A landscape with many valleys, sampled at points; each row gives a point and its height.
From any point a ball rolls to the lowest of the 5 points nearest to it. It stops when none of these is lower. Distance is the straight distance between rows; heights are no part of it.
Z898 h=184: 122  67  63  62  91  48 125  72  85 114 125 104  85 156  87
Z24 h=307: 115 114 122 138 154  91  35  98 119  92  95  98 115  67 106
Z438 h=121: 139  77  79  77  96 101 144  76  91 110  64  90  86 113  79
Z844 h=158: 133  98 109 108 108  85  78 104  95 113  85 117 103  87  90
Z840 h=605: 121 101  95  83  64  45 114  91  92 120 115 132 100 121  90
Z31 h=333:  30  88 104  96 117 174 111 121  98  94 108  54 105  85 120
Z872 h=675: 114  93 108  89  99 134 130  91  99 105  58  87  87  86 101
Z501 h=305:  50  90 111 105 126 157  97 116  97  87  90  72  97  73 117
Z765 h=682: 119 118 106  82  71 126 156  84 119 101  46  87  98 100 106
Z83 h=231: 142  92 101 104 112  53  61  99  94 127 100 120 117 104  87
Z331 h=683:  98  91  73  56  83  37  96  85  82 110 162 128  85 162 119
Z250 h=300: 105  76  51  51 103  51 107  72  83  99 161 112  70 180 109
Z506 h=358: 110 100 120  99 110 124 101 106  92 104  70  99  95  71 101
Z151 h=411: 101 129 121 127  91 127  82 120 109  84  87 114  97  63  99
Z560 h=340:  21 104 102 105 106 171 107 126 110  93 124  55 111  85 120
Z139 h=453: 105 119 123 113  98 128  98 116 104  91  79 102  97  75 101
Z922 h=356: 101 124 118 144 130 110  50 113 114  76 100 107 108  62  99
Z682 h=88:  71  91 119 126 152 124  65 109 106  86  89  83 104  67 111
Z474 h=216: 112  90 113 107 133 110  80 106  90 104  76  93 100  76 100
Z271 h=587: 121 119 116  95  62  96 138  93 108 110  67 114 100  97  89
Z282 h=221: 121 102 120 121 137  97  56 104 104 101  86 107 110  74  99
Z488 h=357:  98  71 104  96 142 139  97  98  82  97  68  75  90  75 107
Z430 h=129: 118  70  69  64  93  43 103  82  79 122 140 117  90 156 101
Z516 h=345: 111  94  82  67  67  40 128  79  90 111 124 117  89 144  97
Z107 h=536: 103  87  65  55  92  44  87  87  84 110 163 124  84 172 121
Z633 h=402:  96 142 111 148  99 129  65 120 114  59 109 117 107  62  99
Z958 h=188: 144  77 100  94 116  75  87  95  83 123  88 107 106 103  87
Z522 h=443:  34 110 106 147 133 143  67 128 114  70 123  74 117  75 111
Z772 h=268: 136  77  94  85 105  86 120  88  80 119  75 101  92 107  84
Z403 h=652: 127  94 108  90  96 108 123  93  96 111  62 102  93  91  94
Z457 h=392:  75 116 118  91  88 162 127 103 110  91  68  70  90  80 120
Z781 h=362: 129  81  87  78  82  50 116  88  84 127 106 120 101 132  88
Z448 h=795: 111 102  87  73  70  32  92  89  89 119 139 136 104 134 101
Z788 h=324: 141  67  83  85 110  95 124  82  83 112  63  93  89 102  81
Z7 h=276: 135  69  98  93 128 101  97  94  84 112  67  93  90  92  90
Z407 h=454:  95 126 121  97  79 149 127 103 111  92  68  86  94  77 111
Z355 h=503:  32 128  83 173 122 136  69 125 121  42 151  77 129  87 108
Z784 h=368:  17 111  96  93  84 180 119 119 120  96 131  46 108  97 127
Z703 h=364:  14 109  93 127  90 163  96 137 116  85 153  53 124  98 113
Z475 h=209: 145  62  78  82 109  73 106  86  79 125  90 104  94 123  84
Z182 h=381:  20 120  93 143 102 160  84 134 113  66 145  69 116  92 109
Z975 h=355:  86  86 110  90 123 162 116  99  92  90  68  69  85  73 116
Z679 h=239: 116  82  73  64  78  42 134  70  91 112 120 108  83 153  94
Z619 h=329: 118 135 113 126  73  98  84 115 113  90  95 133 101  73  85
Z45 h=421: 114  79  71  70  99  34  69  94  85 130 147 127 104 156 109
Z274 h=732: 119 122 106 100  52  44  99  97 103 112 115 143 109 109  87
Z479 h=520: 111 123 121 108  74 121 118 108 109 101  74 113  96  78  94
Z549 h=218: 141  88 109 111 131  73  54  99  98 122  90 112 115  96  97
Z242 h=702: 118 113 103  83  57  43 121  90 102 113 107 131 101 116  92
Z46 h=328: 100  76  54  52  90  49 151  46 106  77 138  84  66 178  84
Z816 h=212: 132 101 101 102  97  56  76 105  99 123 101 130 117 103  86
Z75 h=320:  55 103 110  91 108 175 120 110 107  88  88  62  90  78 125
Z426 h=537: 114 102  92  69  60  46 157  66 104 109  90 111  97 136  94
Z949 h=260:  73 117 120 133 137 129  62 119 109  80  97  92 107  62 112
Z695 h=602: 128 105  98  93  77  45  80 103  99 121 122 135 111 114  88
Z528 h=366: 103 127 123 132 113 125  71 118 112  77  94 107 102  63  98
Z724 h=177: 133  92 116 107 122  95  80 103  92 114  80 111  99  84  94
Z315 h=452: 129  80  90  79  81  66 135  79  92 120  84 105  93 121  85
Z524 h=92: 133 117 110 122 100  79  62 110 104 105  93 125 112  75  86
Z236 h=348:  29 110 108 120 110 165  91 126 109  79 124  69 106  80 118
Z461 h=687: 127  91  85  75  72  71 160  68 104 104  67  94  96 125  88
Z865 h=708:  45 117  98 162 143 126  53 117 122  54 126  80 123  74 113
Z692 h=376:  55 124 112 139 122 143  69 125 116  63 116  91 108  70 109
Z165 h=272: 125 115 115 103  71  85 102 105 106 110  85 130 106  87  89
Z920 h=359: 135  83  99  88  85  70 114  90  89 122  86 117 101 111  89
Z421 h=446: 117  92  75  69  67  52 159  64 100 103  88 103  92 148  88
Z353 h=593: 121 106 113  98  83 106 121 101  99 109  68 111  93  86  92
Z285 h=265:  63 104 119 109 117 151  93 115 102  88  90  81  96  71 114
Z414 h=363:  28 114 103 133 110 154  81 129 114  73 130  70 115  79 113

For each start below, name the point where the ball stops.
Z421 -> Z430
Z426 -> Z430
Z920 -> Z524
Z633 -> Z682
Z282 -> Z524
Z151 -> Z524
Z975 -> Z682

Call two points neighbours if one is among the 5 nearest of the other. Go from one point of each pair to the other, from neighbour to neighbour, staying as low as possible. Name the highest point that can't be avoided.
Z430 / Z524 -> Z781
Z682 / Z438 -> Z772
Z524 / Z682 -> Z474
